Points on a hilly landscape, in no order, each with its height.
A ball rolls from a point to the lowest of its 2 nearest points, and stops where none of them is lower. Distance is the straight distance between rows; heights are no part of it.
Difig height 237: [ -4.4  16.7  -4.2 -17.1  35.0   0.8  29.7   4.9  26.1   1.7  -9.2  -3.5
  -5.0 -21.0   5.6  50.1 -11.7  19.2  -7.9 -10.8 -12.0  23.8 -20.7  24.7
  -9.5  14.4  -3.1  -6.8]
nufu height 536: [ 21.5 -11.0  17.2  26.0  10.2  16.9 -17.5 -20.2  24.5  -9.1  13.3  -8.2
  16.2  12.4 -18.5  10.8   0.1 -49.2  -7.9  25.3  -0.5   1.2  -9.7 -14.5
  -6.7  22.1  -3.1  -1.2]
vava height 380: [-12.2  -7.0   5.0   6.2   4.1   1.6  24.3 -10.0  24.8   7.1  14.6  15.2
  -1.7 -52.2 -11.0  11.3 -20.8  29.5 -14.9   1.5   6.0   5.8 -14.8  17.8
   3.4  33.9  -3.9 -18.9]
Vez height 590: [-15.0   6.0 -14.8  -7.3 -17.4  -1.6  -2.8  12.7  -8.6 -28.4 -13.6  24.2
  -1.4   7.6   8.5  14.0  -4.5  16.2  18.4  12.1  -4.1 -14.9  -2.5 -16.7
 -48.0  -1.6  11.9  27.2]
Modaf height 309: [-34.7  16.6 -19.7   6.6 -22.6  11.2  13.5 -22.0 -40.2 -11.1  -2.7 -11.4
 -15.2  16.2 -41.2   7.4  -2.0   6.9   6.3  13.5  17.6 -23.8   7.1 -12.7
  -9.8 -20.6  -7.2  11.4]
lagiv height 575: [  2.0   0.8  13.7  -0.1   7.4 -17.5 -33.2  -4.4 -10.0  28.8   3.8  -6.0
   8.1  19.1  17.9 -36.6  16.8  -8.9 -12.1   1.8  14.6 -10.5   6.7 -14.3
  11.4   1.8 -13.8 -20.9]
ker height 136: [ 28.0 -16.1   2.1   7.8  14.7  25.9  26.9  -6.9  24.1 -26.1  19.1  -1.1
   9.0  -7.9  -0.1  32.4  -4.4 -25.3   5.2  -0.5 -23.6  31.2  -3.8   3.8
   8.6   4.0  17.7   2.3]
Mov height 323: [  4.0  -3.3 -12.5   1.2  -0.3   8.7 -10.0 -37.7 -23.4 -10.9  16.7  -1.8
   7.7  25.0 -44.7  -2.9   3.6 -28.2   4.0  29.7  18.9 -26.4 -13.5  -6.7
  14.5 -22.8  13.5   1.8]
Guva height 149: [  8.9  -5.2 -14.1  13.0   6.0  26.0  16.7   8.0  -3.8 -11.8  -6.1 -31.7
  -3.2  27.2 -32.5   2.0 -22.4 -29.4   0.5  15.8 -22.6 -16.2   4.8 -16.4
   2.0 -10.7   9.6  25.8]
sime height 569: [-10.9   2.7  -1.4 -16.1   6.9 -21.5 -27.0  -4.6  20.7 -13.2   2.1  18.5
  12.0  -1.6  27.0  10.8  11.2  14.9   6.0  -3.5   3.0  -6.3  -5.9  -1.4
 -39.5  19.1  -5.3   3.5]
Pubo height 660: [ 10.1  -5.7  -8.7   8.5 -13.2  -8.4   7.6  -2.6   0.5 -14.7   4.0  11.5
  -3.9   5.1  13.6  -7.9 -11.6  -1.7   8.4  13.1  -5.6 -25.3  -1.2   1.8
 -16.9  17.5  23.8 -11.3]
Melav height 628: [  4.8  -3.0  -1.6  -5.8 -17.4 -17.1 -24.3 -38.0  -7.1 -28.5  29.9  25.2
  23.1 -12.3   5.3  12.2  28.7   0.1   3.0   9.8  14.6   2.2  -1.9  -5.9
 -11.0   0.8  16.3  -4.0]
zorof height 441: [-16.7   8.2  16.6 -16.7  15.9 -31.6 -13.9  -1.1  18.2   2.7   3.8   9.2
  19.8 -35.2  23.5  -1.9  23.1  12.8 -15.4 -24.3  15.3  30.7   0.8   7.6
  -5.3  31.2 -30.1 -22.3]
kopud height 375: [-23.4  -4.8  16.6  -2.6 -25.2  -5.5  13.8  55.0   3.9 -23.6 -20.5 -11.0
 -11.3   6.4  15.9  -8.7 -13.5  12.0  12.7  -8.7  -7.4  23.6  14.7 -18.7
  -3.7 -20.2  -8.3  45.7]
fimol height 113: [-34.1  12.1   9.8  22.3  -4.1   4.2 -13.8 -12.4 -21.6  13.4  -8.6 -29.0
  10.7  14.3 -35.9  -7.5   3.0 -14.7  -7.9  10.6  16.0 -19.0  11.1 -20.1
 -14.1   3.1 -31.2   4.6]
numo height 325: [ -4.1  -4.5  -0.7   3.0 -20.5  -7.8  16.1 -49.2 -46.0  -5.3   4.5  -6.9
 -17.6  -0.7 -16.3 -28.8  11.0 -18.2  -9.4  10.9  22.2 -40.7  -9.2  14.4
  39.3 -22.7  20.2 -22.1]
zineb height 320: [ -8.5  -3.5  12.2  20.5   6.2  25.5  41.1  19.0   8.5   2.4 -13.0 -24.6
   0.3  -9.9  -4.6  28.4 -12.6  -2.7  -1.2 -11.6 -25.2  30.4  18.9   6.5
   4.7  -9.5 -10.7  10.2]
fot height 709: [-21.8  -5.7  -9.8  32.0 -16.1  18.6  33.8 -11.1  -9.6   7.7   7.2  10.3
 -27.6 -22.6 -26.6   8.6 -36.2  17.6   3.3  16.0  11.0 -29.3  -3.6  24.2
  14.1  15.5   8.8 -13.4]
Bim height 228: [ -3.4  -1.6 -16.7  -0.8 -18.5   0.8  11.9 -39.9 -42.4 -18.8  15.9   9.4
 -13.4   8.0 -23.4   4.2   7.9 -11.5   7.1  20.3  14.5 -23.4  -6.3   2.0
  19.6 -28.0  26.5  -7.4]
sori height 232: [-29.6  12.1   3.9  19.7  -4.7  25.5  12.4 -12.6 -25.4  -2.1   2.0 -24.3
   2.6  12.1 -47.1  17.2   4.0 -11.4  -0.6   8.7  11.2   0.5  10.2 -19.5
   3.2 -21.3 -19.3  15.7]
vin height 495: [ 12.9  -2.0  10.4  16.9  -9.3  10.0  35.9   4.3  -5.3  47.7  -4.7  -6.9
 -26.7 -16.9   8.7 -33.1 -24.0  -1.2 -13.4 -11.1  -2.4  -3.4  -0.7  21.1
  30.8  23.6  -8.5 -50.3]
nadav height 618: [ 13.5   3.8  -2.9 -11.2  20.6  -4.9   3.4  -0.3  44.3  11.1  -2.0  10.9
  -4.4 -11.6  19.4   3.7 -19.5  11.6  -8.6   1.6  -4.4  -7.9 -27.8  15.6
 -17.1  42.1  -2.1 -25.4]
Fumep height 390: [ -3.1  -1.6  14.0  28.7  16.6  28.9  25.6  17.5  -6.2  27.1 -15.4 -41.3
  -5.4  12.4 -11.7  -0.1 -15.0 -24.2 -12.4  -1.0 -19.7  17.3  18.3  -7.3
  21.1  -8.5 -19.7  -2.6]
vosek height 624: [  1.1  -1.0   3.8   4.7 -16.6 -21.2  -3.9   3.4  -5.5   4.3   1.6   4.3
  -3.5   4.0  21.1 -29.1   5.7   4.8  -0.4   1.0   7.5 -18.9  12.0  -0.8
   0.8  11.2   6.5 -17.4]
tatog height 570: [ -8.9   0.8   9.0 -23.5  15.5  -9.3  -1.7  19.4  16.5  -4.1  -5.8  -4.3
  -1.0  -5.7  26.6  17.8  20.5  19.4   1.8 -30.7  -9.9  35.7   8.8  -1.4
  -5.6 -16.2 -11.5  25.4]
nuvo height 725: [-16.9  -6.7  14.6  -1.3   4.7  -5.6 -29.1  53.9  12.0   9.9 -11.2 -19.5
  11.3  18.1  -6.4 -35.8  13.5 -25.0  -9.5 -18.3  -6.8  -0.7  18.7 -23.6
  13.7 -23.3 -21.3  37.5]
Dib height 515: [-17.0   5.4  22.1  -2.8   5.6   9.1   3.4  18.2  18.9  -1.3  -8.6  -4.9
   6.5   7.9  -3.4  37.8   9.3   1.5  -4.7 -23.9 -20.6  30.0  12.6 -11.3
 -23.5 -21.3 -12.7  46.5]
lobut height 307: [-26.3   2.0  29.1  27.5   5.0   2.4  -2.6  -1.2  -3.5  19.7   3.5  -3.7
  17.9 -32.6  -5.5  -4.9   8.2  -8.6 -20.9  -8.7   3.3  34.1  11.3   6.1
   3.4  20.8 -42.2 -30.3]
losu height 499: [ 40.8   7.9 -20.3 -15.1   4.1   3.4 -33.8   3.8 -16.1   0.6  -7.9  -2.1
  34.1  29.7 -27.2 -10.4   8.4 -16.2  20.8  -1.0   7.3 -14.2 -10.8  11.1
  23.7 -33.6  20.6   1.2]
tofo height 661: [-16.9   1.9 -14.2  -9.0 -42.6 -13.5  -9.4  -3.9 -30.5 -41.4  -6.1  -1.0
  -0.3   8.2 -30.1 -16.5  -3.0   3.7   3.2  16.9   7.8 -13.7  11.8 -27.8
 -16.5 -13.9   8.0  43.0]
Mem height 719: [ 39.5  -5.6  23.0  -6.6  -1.8 -11.6  -8.6 -21.6  19.3  26.0  14.6  10.8
  -0.7  -8.0  28.1 -31.6  12.0 -28.3 -15.0  -6.8   3.5   6.2 -17.2  -0.4
   7.4  37.7 -10.3 -47.7]
Zim height 633: [ 22.1   1.2   2.9 -23.2  30.5 -12.5 -52.1 -17.8  24.4  22.2   4.3   1.5
  -2.5  26.3  34.4  -0.2  21.8  -3.4  -7.8  -3.2   9.3  -3.8 -18.6  -3.0
 -19.0  19.4 -10.0 -15.9]
razar height 450: [-27.8  -4.9  18.0   9.8  22.6  -1.0   8.6  13.3  42.9  13.5  -3.6   3.4
   4.4 -40.8  -5.0  16.4 -28.3  32.1 -19.5   7.7  -9.1   0.3 -10.7   9.3
 -18.5  29.9 -12.1   9.1]
Lag height 442: [  9.7  -2.2  12.3  22.9  12.9  20.8  33.3  17.4  -7.4  37.8 -11.5 -29.9
 -16.8   2.2  11.5 -22.9 -13.2 -15.7 -11.9 -10.3 -16.6  19.5  14.7   6.3
  30.0   5.6 -16.4 -36.0]
gem height 287: [  5.1 -10.5  -9.9  19.2  -0.8   5.1  16.2  21.0   5.9 -11.9 -16.4 -24.3
 -11.1  26.2 -13.3 -14.9 -33.4 -21.9   6.4  14.6 -24.7 -34.4  10.2 -11.6
 -18.7  13.0   9.3  16.9]
seg height 420: [ 25.7   8.9 -20.1  -9.7   6.2  11.4 -15.9 -17.1 -24.5   1.1  -1.6  -1.9
  33.3  29.4 -53.8  -3.9   8.5 -23.0  17.7  12.5  25.5 -11.1 -21.1  10.2
  29.9 -46.2   8.0  -0.5]
Zad height 760: [ -2.2 -14.5   8.4  13.4 -40.3 -10.4  20.8  -0.8 -19.1 -35.0   9.4   3.7
   5.1 -28.2  -9.3  -1.5   6.5  -1.6   4.0   6.3   3.3  29.1  19.2  -3.3
  23.8 -11.0  13.7  10.8]
vali height 466: [ -8.9   0.1  14.8   6.5  -3.9 -12.1 -20.2 -37.7 -40.2  13.3  20.1   5.5
  27.9  -6.0 -24.1 -20.7  33.5 -16.4 -13.7  13.3  32.7   2.8  -5.7  -5.7
  31.2 -22.5  -9.9 -19.1]
Leke height 469: [  6.1  -4.4  17.2  37.7  -6.1  10.5  -7.7 -25.3  13.3   6.4   4.7  -6.8
  -4.5   4.8 -31.2  -6.6 -13.7 -40.8  -6.1  28.8  15.5 -22.7 -10.1  -0.7
 -12.5  44.3 -11.4 -23.2]
nomek height 794: [ 23.6  -1.2 -11.6 -31.2   1.3  -9.4 -18.2 -13.6  -1.4 -27.6  22.9  24.0
  21.7 -23.3  11.0  22.8  33.2  20.2   9.4 -17.1   1.1  43.3  -2.1   4.7
  16.8 -21.7  19.4  13.6]
Nor height 621: [ 11.0 -11.7  25.4  12.0   6.6 -16.4 -32.4   3.2   5.0  17.6   5.7  -8.8
  15.1  14.6   7.0 -49.1   6.8 -38.7 -17.2   6.7   2.1 -13.1   4.0 -16.1
   4.1  26.7 -16.2 -18.2]
Muzir height 698: [ 28.1 -18.2 -11.1 -10.2   4.1  -8.8 -19.5  51.5  21.7 -10.5  -3.0  -6.3
   5.8  25.2  14.6 -35.5  -1.1 -19.5   8.7  -4.2 -19.7 -16.2   9.0  -9.7
  18.0 -13.6  20.4  26.1]
mamu height 653: [ 21.2 -23.5  -6.2   5.3  -6.3  -8.3   8.9  10.1  -3.4  -8.3  -9.9 -26.7
   3.3   7.1 -22.8 -56.6 -15.2 -34.9  -8.0   9.0 -18.7 -19.7  19.8  -6.1
  26.5  -4.0  14.5  10.8]
minep height 688: [ -1.8  -1.9  -8.2  32.4  -1.8  32.0  44.7  -2.8  -2.8  10.0  -0.4  -9.6
 -32.1  -0.8 -18.6  10.6 -36.9  -2.8   8.7  11.2  -3.9 -13.8  -1.5  22.1
  13.6  13.2   5.7 -23.3]
timed height 426: [ 16.0   8.3   6.0   4.8  21.3  27.0 -26.2  -5.9  -0.3  21.2  -2.4 -15.0
  30.5  27.0 -36.0  18.3   8.4 -27.3  -4.4   7.3   4.0   4.0 -10.5  -9.1
  15.8 -29.1  -9.9  15.7]
Timi height 568: [ 24.6  -8.8 -11.5 -23.9  27.0  -3.0 -43.3   2.4  18.3   6.0   3.8   7.7
  -3.0  36.6  38.3  -1.9  11.0  -7.2   7.4  -2.1  -8.9 -18.2 -16.7  -7.5
 -25.1   5.5  14.7   6.9]
Zakit height 514: [  0.5  15.5  -5.1   5.2  16.8  21.2  -1.8  -2.9   0.3  33.6 -15.4 -26.1
 -18.0  39.2   9.4  13.5  -8.0  -3.6  -4.5   3.7  -3.3  -7.6   0.1  -6.5
  -6.6  -9.5 -13.3  -6.2]
Sesu height 464: [ 18.0  -4.8 -35.3 -40.9  11.4  -7.9 -33.8  -3.3 -16.1  -2.5   4.0  27.9
 -13.0  18.9  40.1   4.0  22.9  26.5  20.0 -13.2  -6.2  -5.2  -9.9  -5.6
 -15.6 -21.3  32.5  12.3]
muveg height 96: [ 20.6   8.6 -13.5 -33.0  42.5  -5.0  13.3  -5.0   9.4  -9.6   1.0   1.0
  -9.4  -6.1  20.2  50.9   8.7   7.9   0.5 -22.0 -16.9  32.5 -24.7  15.5
 -10.6   6.9  11.2  -1.0]
kubit height 747: [-12.0  -3.7   1.5  12.8 -29.9  -1.4  32.6 -12.3 -15.7 -21.6   8.9  10.0
  -7.1 -27.9  -6.2  12.9  -0.5  13.5   7.7   2.6   6.3  12.6  12.3  12.9
  11.8  -4.3  10.1 -12.5]
Zelup height 324: [-11.8 -13.8  20.1  39.0  -7.8  -6.6  10.8   4.9 -28.9  11.3  -4.5 -24.3
  -2.1 -18.9 -32.6 -45.6 -17.0 -33.9 -16.9   3.4  -3.1  -8.9  17.9   4.9
  11.1  25.8 -27.6 -17.9]
Mub height 407: [-11.6  -4.1  15.1  13.2 -23.3 -19.6  -8.4 -44.4 -33.6  -6.9  15.6   3.2
   5.7 -11.9 -16.4 -23.6  18.5 -23.5  -9.9  13.8  28.4 -25.6  -4.3   3.7
  17.1   0.6   3.8 -24.0]
sar height 462: [-15.4  13.5  -5.4   2.5   4.9   9.2   8.7  17.4 -14.9  22.2 -19.3 -30.6
 -18.7  34.3   0.8  -6.1  -6.1   7.4   0.7  -5.9  -7.2 -16.1  16.2 -13.9
  -1.8 -19.3 -12.4   8.7]
nodit height 505: [-45.7  14.5  10.6   2.9   7.4   1.6   5.4  19.6  26.9  16.1 -18.4   2.7
   2.2 -23.2  -4.0  24.7 -14.3  40.3 -10.2  -5.3  -5.0   4.8   1.4   5.3
 -25.2   4.1 -23.3  22.2]
luma height 638: [  3.5  14.3 -36.6 -15.9  14.3  20.6  31.6 -11.3  -9.0  13.3  -5.4   5.0
 -33.0   6.2  22.7  28.8 -16.9  29.6   6.9   0.3  -7.5  -1.6 -10.2  25.1
  -6.0  -8.3  16.0 -25.3]
neni height 620: [  9.3 -20.2   0.6   4.4 -23.4 -23.6  23.4  22.5 -21.5  -5.3 -17.1 -22.4
 -20.6   1.9   2.0 -59.0 -15.7 -11.3  -5.2  -0.6 -12.4 -16.8  25.0   0.0
  29.0  -3.9  12.8   1.8]
sikin height 284: [-17.7  -8.6  15.3  -0.4 -29.0 -18.6  11.8  48.0  10.9 -27.7 -18.7   7.0
  -7.2 -18.3  18.3 -16.2 -24.8  28.6  19.4   6.7  -2.3   6.9   9.6   0.0
 -16.1   4.1  -0.3  21.5]
Buvom height 251: [-29.9  -3.2  24.3  38.9 -15.5  -3.7   9.9  17.4 -25.9  10.0  -7.4 -11.2
   7.4 -33.7 -20.1 -19.5  -1.4  -2.3 -10.9  -4.6   1.7  17.6  26.5   3.3
   8.2  13.1 -36.3 -10.8]
rilem height 543: [ -0.2  -3.1   3.7   8.9  -6.3  -4.0  36.6  21.5   5.2  30.1  -9.5   1.6
 -19.2 -25.0  21.7 -27.9 -25.3  32.8  -8.3 -12.7  -4.3  -6.1   7.8  19.5
  21.5  16.1  -1.7 -31.2]
suz height 776: [  5.4  -5.4   2.8  -4.8 -17.4  -3.2  -4.4  -3.1  -5.3 -30.7  17.1  14.0
  23.8 -22.0   0.7  16.4  23.4   8.7   5.7  -3.7   2.7  42.4  14.5  -7.9
  16.8 -22.0   7.7  21.2]
Vimu height 588: [  5.3   4.9   0.7  -9.5  -7.8 -18.1 -48.9 -27.2 -15.5  -6.6  22.8  18.5
  34.7   4.0  -3.6  -4.2  36.6   0.5   3.5   5.7  21.9  -3.9   0.4 -14.0
   1.3 -14.3   7.0   8.8]
lutop height 732: [-26.7  -3.5  -8.3  16.9 -28.8  10.1  45.0  -6.0 -12.0 -11.1   3.6  20.1
 -22.5 -45.7 -15.1  21.3 -21.4  41.0   6.2   6.4  11.6   7.4   4.2  27.5
  17.1  -4.5   6.0 -10.2]
Vonuk height 376: [ 29.1   6.4 -27.6 -29.4  15.0   3.1 -23.7 -19.1 -20.3  15.6  12.6  11.7
  -6.2  19.5  23.2   5.3  20.0  22.1  10.4  -8.2   1.1  -0.2  -9.1   3.6
  15.9 -28.7  26.9  -8.0]
Zelo height 520: [  3.1   4.7   4.9  -6.9   2.8 -20.0 -39.1 -22.3 -29.5  24.0   9.4  -0.3
  25.0  18.2  -9.6 -34.0  26.2  -9.0 -11.0  11.9  30.2 -15.5  -2.2 -12.7
  19.7 -19.9  -5.5 -10.0]
togi height 266: [  4.8   8.6 -25.5  -9.0   2.4  34.2 -13.7 -11.8 -22.7 -13.5   8.3  13.3
   8.4  16.1 -24.4  40.4   9.4  -2.6  10.5   3.1  -6.0   3.8  -9.6 -14.3
  -5.4 -37.1  20.6  30.9]
Lam height 377: [ 14.9   4.0 -18.4 -12.9   0.8  31.9  -6.1   8.6  -6.4 -18.8  -1.9  10.0
  15.6   3.8 -18.3  50.2   9.8  -0.6  10.9 -10.9 -22.0  27.4  -0.9  -5.3
   3.7 -42.6  20.9  46.4]
Kizat height 664: [  5.7   8.1 -17.7   7.7  10.1  32.7  50.3  -2.2  -2.5  19.3  -4.9 -13.3
 -35.6   5.4  10.9  16.9 -27.1  13.6   4.4  -1.3 -11.6   5.0   2.7  22.9
  16.3  -5.4   8.0 -31.8]
nobis height 662: [ 15.4  -9.7   9.1   5.3  -6.4   7.1   2.5 -37.8   2.7 -15.4  31.4  14.6
   9.5 -10.4  -2.3   9.6  11.4 -24.0   0.3   5.0   9.5  10.6  -4.7   3.8
  14.4  10.2  11.9 -23.0]
Ket height 749: [ 31.8 -11.2  23.9   9.8 -20.0  -7.6  11.3 -15.1  26.4  16.0  14.9  13.2
   1.0 -21.3  12.3 -28.0 -11.7 -21.9  -5.0  -1.7  -0.8 -15.7 -21.5  12.5
  -0.4  54.3   3.0 -40.5]
sodo height 322: [-13.3   9.1  -9.1  -4.7  13.7   9.7  36.9 -16.0  15.1   1.5  10.5  11.5
 -11.9 -37.5  -7.6  37.5 -11.8  23.6  -5.8  -6.8   6.5  22.8 -14.8  26.3
  11.7  18.8  -6.8 -28.1]
mog height 159: [-16.2 -12.0  15.8   1.2 -25.5 -31.2  -5.1  34.0  20.4 -20.3  -6.2  25.3
  -0.1 -30.5  19.7 -29.6 -15.8  33.3  11.8   9.5   7.1 -15.8   5.9   3.8
 -18.7  22.2   4.0   4.4]
Toral height 602: [ 13.8 -12.0  21.0  16.5  13.6  -4.8 -26.6   9.2  30.2   5.8   1.6 -12.8
  15.6  20.7  13.9 -15.6   0.5 -34.9  -8.7   5.9  -8.0  -6.5   2.1 -16.2
 -11.3  24.4  -8.4   0.0]
duleg height 436: [  1.9  17.4   5.7  -6.5  14.4   9.8 -55.0 -12.3  -5.1  21.3   2.0  -3.8
  26.4  37.4 -20.8  10.6  23.7  -9.1  -3.3  -0.6  15.5 -13.9 -13.6 -24.3
 -12.0 -21.2 -10.1  25.3]
kida height 583: [-13.0  10.6  -7.7 -27.8  -6.5  -8.4   0.1   6.6  -4.7 -22.0  -7.0  12.5
  -6.4 -10.5  21.8  25.1  17.1  37.9  12.9 -20.5  -3.2  36.8   2.4  -4.8
 -16.2 -21.9  -6.2  30.6]
zevut height 629: [-18.3   0.3  -6.0  12.8 -30.9  -4.9   0.0   9.5  -8.6 -36.8 -10.3   0.2
   4.6   4.1 -19.9   6.4  -6.9  -1.5  12.7  17.9  -3.6 -16.0   9.1 -21.0
 -35.1   6.0   2.9  33.9]
keb height 577: [ 17.5   3.2 -18.5 -37.9   0.5 -26.6  15.2  -9.5  -3.1 -23.4   7.9  28.7
 -10.3 -20.8  40.0   8.5  12.1  33.4   7.8 -14.7  -0.5  13.2 -11.5  17.8
  -7.9   4.3  23.5 -17.4]
sete height 538: [-21.8   6.5 -13.0 -10.8   1.8   5.7   0.3  32.0  12.4  -3.9 -25.4  20.8
 -12.3   7.1  19.5   9.6 -21.5  26.4  14.0   6.4 -12.8 -29.0  -7.6  -2.0
 -49.6  -1.6   7.4  20.1]
koru height 547: [-34.8  21.0  -5.7  -0.8 -13.2   1.2  14.2   5.4  -4.2   0.1 -13.8   3.3
  -3.6 -19.7   4.1  22.0   2.4  43.8   4.3 -10.8   7.3  22.4  11.3   4.2
 -13.3 -11.2 -19.0   8.5]
lakar height 389: [-20.7   2.2  -3.1  11.6  -9.1   4.0  14.3  36.9  -1.1  -3.4 -28.8 -31.4
 -16.4  24.5 -12.7 -15.4 -19.2  -0.5   4.4   0.0 -14.4 -26.6  19.2 -17.8
 -17.8  -2.2 -11.9  31.2]
Potu height 424: [ 52.7  -9.5   2.2 -15.2  31.3  15.6 -11.1   6.4  26.3  10.1   7.7  -1.7
  23.3  -2.7  14.4   9.5   8.0 -17.4  -0.6 -22.1 -20.2  37.2  -4.9  11.1
  35.5 -10.1  13.3  -4.3]
dud height 308: [ 27.9   1.1 -13.3   7.3  15.4  30.8   8.0   8.3  -4.3   3.7  -0.4 -20.0
  15.0  21.5 -31.6  10.8  -9.8 -29.5   6.2   7.6 -12.7   7.0   0.2   1.4
  36.5 -32.3  11.1  12.1]
gotub height 607: [ -1.8  15.3 -29.3 -33.2   3.9 -14.0  20.2  -2.6  -9.1   0.2  -6.9  22.9
 -22.8 -13.7  32.7  10.9  -4.1  50.3   7.9  -9.2   1.5   2.0  -6.1  21.1
  -8.8  -5.2  16.0 -18.2]
Gipu height 286: [-21.0   9.9  10.6   8.8   1.1  -8.9 -38.1  -3.0  -0.4   5.3  -0.8 -10.7
  19.7  25.8  -9.1  -5.8  14.7 -12.1  -5.1   2.4   9.8 -21.1   5.9 -28.9
 -27.0   4.8 -21.1  22.9]
bol height 448: [-14.0   6.0  11.3   6.0 -12.7  12.2   6.5  31.6  -3.7  -8.3 -14.6 -16.6
   6.5   9.0 -13.0   8.5   2.9   2.4  -1.4 -12.8 -12.5  22.8  20.9 -23.7
   7.5 -30.2  -9.6  49.3]
lanel height 635: [ 20.1 -10.0 -18.5 -18.3  10.6  -2.4 -37.9  27.7  10.5  -4.2  -0.1   8.6
   2.3  37.3  23.2 -11.1   6.4 -10.7  13.5  -2.0 -16.6 -28.0  -6.1 -16.9
 -13.1 -10.6  24.1  28.3]
pitak height 475: [-31.7   8.7   2.3   1.9  -7.0   6.3  14.8  51.2  12.9   3.2 -31.7  -2.3
 -20.0  14.4   8.0   5.7 -27.8  25.5   9.9  -1.0 -13.2 -22.2   5.0  -6.3
 -35.5  -9.6  -6.5  31.9]
geto height 683: [ 46.5  -0.3  11.0 -21.7  32.1  -3.2 -23.7 -21.8  26.5  26.4   7.0  -2.9
  -3.9   7.6  26.3  -6.2  22.2 -16.3 -15.8  -7.9   5.0  22.7 -20.8  -1.0
  11.4  19.6 -11.3 -33.1]
mup height 772: [-12.5  -9.4   2.4  10.7 -28.5  -2.2   9.4 -12.5 -28.6 -39.0  14.0  -0.9
  14.2 -18.7 -46.3  -0.2  10.9 -16.7   4.4  14.2  11.8  16.6  14.8 -11.3
  28.2 -22.0   4.3  20.3]
Kol height 414: [-31.9   3.5  28.8  11.2   5.7  -5.1 -27.6  11.7  28.3  11.1 -10.5  -8.6
  19.7  21.0  -1.9  15.2   6.3 -15.8  -9.1  -9.2  -4.3  -4.5   8.3 -14.6
 -42.8  12.3 -28.6  27.8]
kifur height 581: [ -4.6  -8.6   7.4  16.4 -24.8 -17.1  34.3  37.0 -13.5   7.5 -19.1  -7.0
 -21.4 -18.2  15.0 -38.4 -21.3  21.1   1.4  -5.7  -2.1  -8.0  22.6  15.5
  19.9   7.0  -1.0 -14.4]
rak height 261: [ 29.2   5.5 -21.7 -39.9  39.4   0.3 -13.3 -15.4  -2.6  13.2   5.6  -4.0
 -10.0   7.1  28.1  28.1  22.7  23.3   2.7 -26.4  -8.7  30.3 -17.4  11.4
  16.0 -17.6  15.0  -5.9]
Muga height 529: [  9.1  -5.2 -17.7 -46.5   1.2 -32.1 -22.0   6.7  -1.4 -25.1   7.2  35.8
  -9.2  -4.1  48.8  -5.1  24.8  31.7  19.8 -14.0   2.8   7.1  -7.2   1.3
 -21.7  -5.8  21.2   9.8]
Degi height 510: [-13.8   1.7  12.4  -7.3  14.4  -7.1 -26.5   5.7  36.1  -9.3  -5.8  12.9
  15.1  12.0  15.5  26.3  -0.6  -4.3   1.6  -2.5 -10.1  -7.7  -8.5  -3.9
 -54.7  16.5  -8.0  23.8]
zabal height 567: [ 17.4   8.9  -5.6  -0.1  21.9  17.3  -0.3 -12.7  25.6  22.7 -10.7  -7.8
 -20.2  19.9  16.6  19.8 -11.7  -2.5  -6.4   7.6  -8.0  -1.0 -16.6   9.8
 -18.1  15.8  -7.2 -22.1]
Nezi height 687: [ 29.9  -1.6   6.7 -10.0  -0.8   3.5  -3.4 -60.9  10.3  -6.6  31.3  27.3
 -11.2  -1.7   5.6  13.6  16.8 -21.0   1.3   6.5  18.4   1.3 -29.4  13.4
   9.4  19.6  10.0 -42.5]
lem height 400: [  0.9  -9.2   7.9  38.8 -10.6   7.9  18.1 -12.5  -7.2  16.1  -6.0 -17.7
 -19.0  -5.8 -36.6 -30.1 -31.5 -34.5  -7.9  14.5  11.7 -31.3  -3.5  15.3
   8.3  37.5  -7.6 -23.2]
masi height 663: [ 28.7   9.8  -7.8 -18.0   4.7  -7.7  -5.3 -36.3  20.9   4.5  15.5  25.4
 -11.7  -5.5  22.4   5.1   1.4   1.3  -2.6   4.2  13.4  -9.5 -29.8  15.5
 -14.3  35.6  10.0 -40.0]
zimig height 385: [-35.2  -2.0  21.2  -2.8   2.7 -28.1 -18.8  26.3  23.8  11.2  -4.6  11.2
  11.4 -28.0  28.0 -27.6  14.6  17.2  -7.4 -16.8  15.1   8.4   9.9   4.1
  -9.5  23.0 -33.6 -11.8]
fer height 373: [-44.2  22.6 -25.5  14.9 -32.7   7.2  10.2 -12.7 -32.3   0.9  -5.6   7.7
 -17.3  -2.9 -27.8  11.4 -12.7  35.1   7.2  16.7  19.2 -32.2   4.5   3.0
 -14.1  -6.8  -2.4   3.5]
lovo height 112: [  6.8  -1.8 -31.5  -6.8  -8.7  15.6  12.4 -21.6 -30.1 -21.4  16.1  20.1
 -12.4   8.0  -3.1  24.7   3.0  -1.8  16.1  15.4  -4.2  -6.1  -2.4  -1.8
   1.8 -24.6  33.7   3.2]
rik height 489: [ -7.6  21.8  -8.0 -35.7  15.8 -38.0 -12.5 -18.0   3.0   2.4   9.6  17.1
   6.4 -25.0  26.9  16.3  28.0  36.2  -6.4 -22.3  23.8  18.1 -11.7  16.9
  -3.9  20.9 -11.9 -26.9]
Zitaf height 690: [  8.1 -12.2   2.9   0.1   7.9 -11.8 -16.1  39.5   2.8   5.7 -12.5 -20.8
  14.0  15.2  -6.8 -50.3   0.9 -30.1  -8.2  -4.0 -11.0  -8.4  20.7 -17.6
  27.3 -12.8  -4.1  18.0]
mutam height 294: [ 43.8 -16.2   0.2  -8.9  25.8  12.2  13.0  14.0  31.1 -12.9   8.4  -2.7
   7.1   2.7  23.3  12.6  -5.7 -12.9   0.1 -10.8 -35.0  24.9  -2.9   2.4
   6.2   1.6  20.9   7.3]
feba height 301: [-23.7  -8.8  14.3   0.3 -14.5 -31.6  -3.0  24.7  17.3  14.7  -1.3  23.1
  -2.6 -40.0  22.4 -38.2  -7.1  39.0  -7.7  -7.2  17.4 -10.1   7.2  13.4
   1.1  25.2 -12.4 -16.8]
mavu height 247: [ -1.7  -3.7  10.5  15.1  13.4  25.8  23.1 -10.8  14.8  -8.7   7.0 -10.8
   6.9  -8.6  -6.5  37.8  -1.8 -14.1  -0.9  -1.8 -11.6  32.3   4.6   6.9
  -1.5   3.3  -6.8  -2.7]

Two balls start at each pair of points below. Name the first point that both come to, or write never.
Toral / Nor | never
kida / Vez | never
Nezi / masi | never
vosek / mamu | never
gotub / zabal | never

Where does a ball stop that starts at each point below?
mup | muveg
suz | muveg
luma | muveg
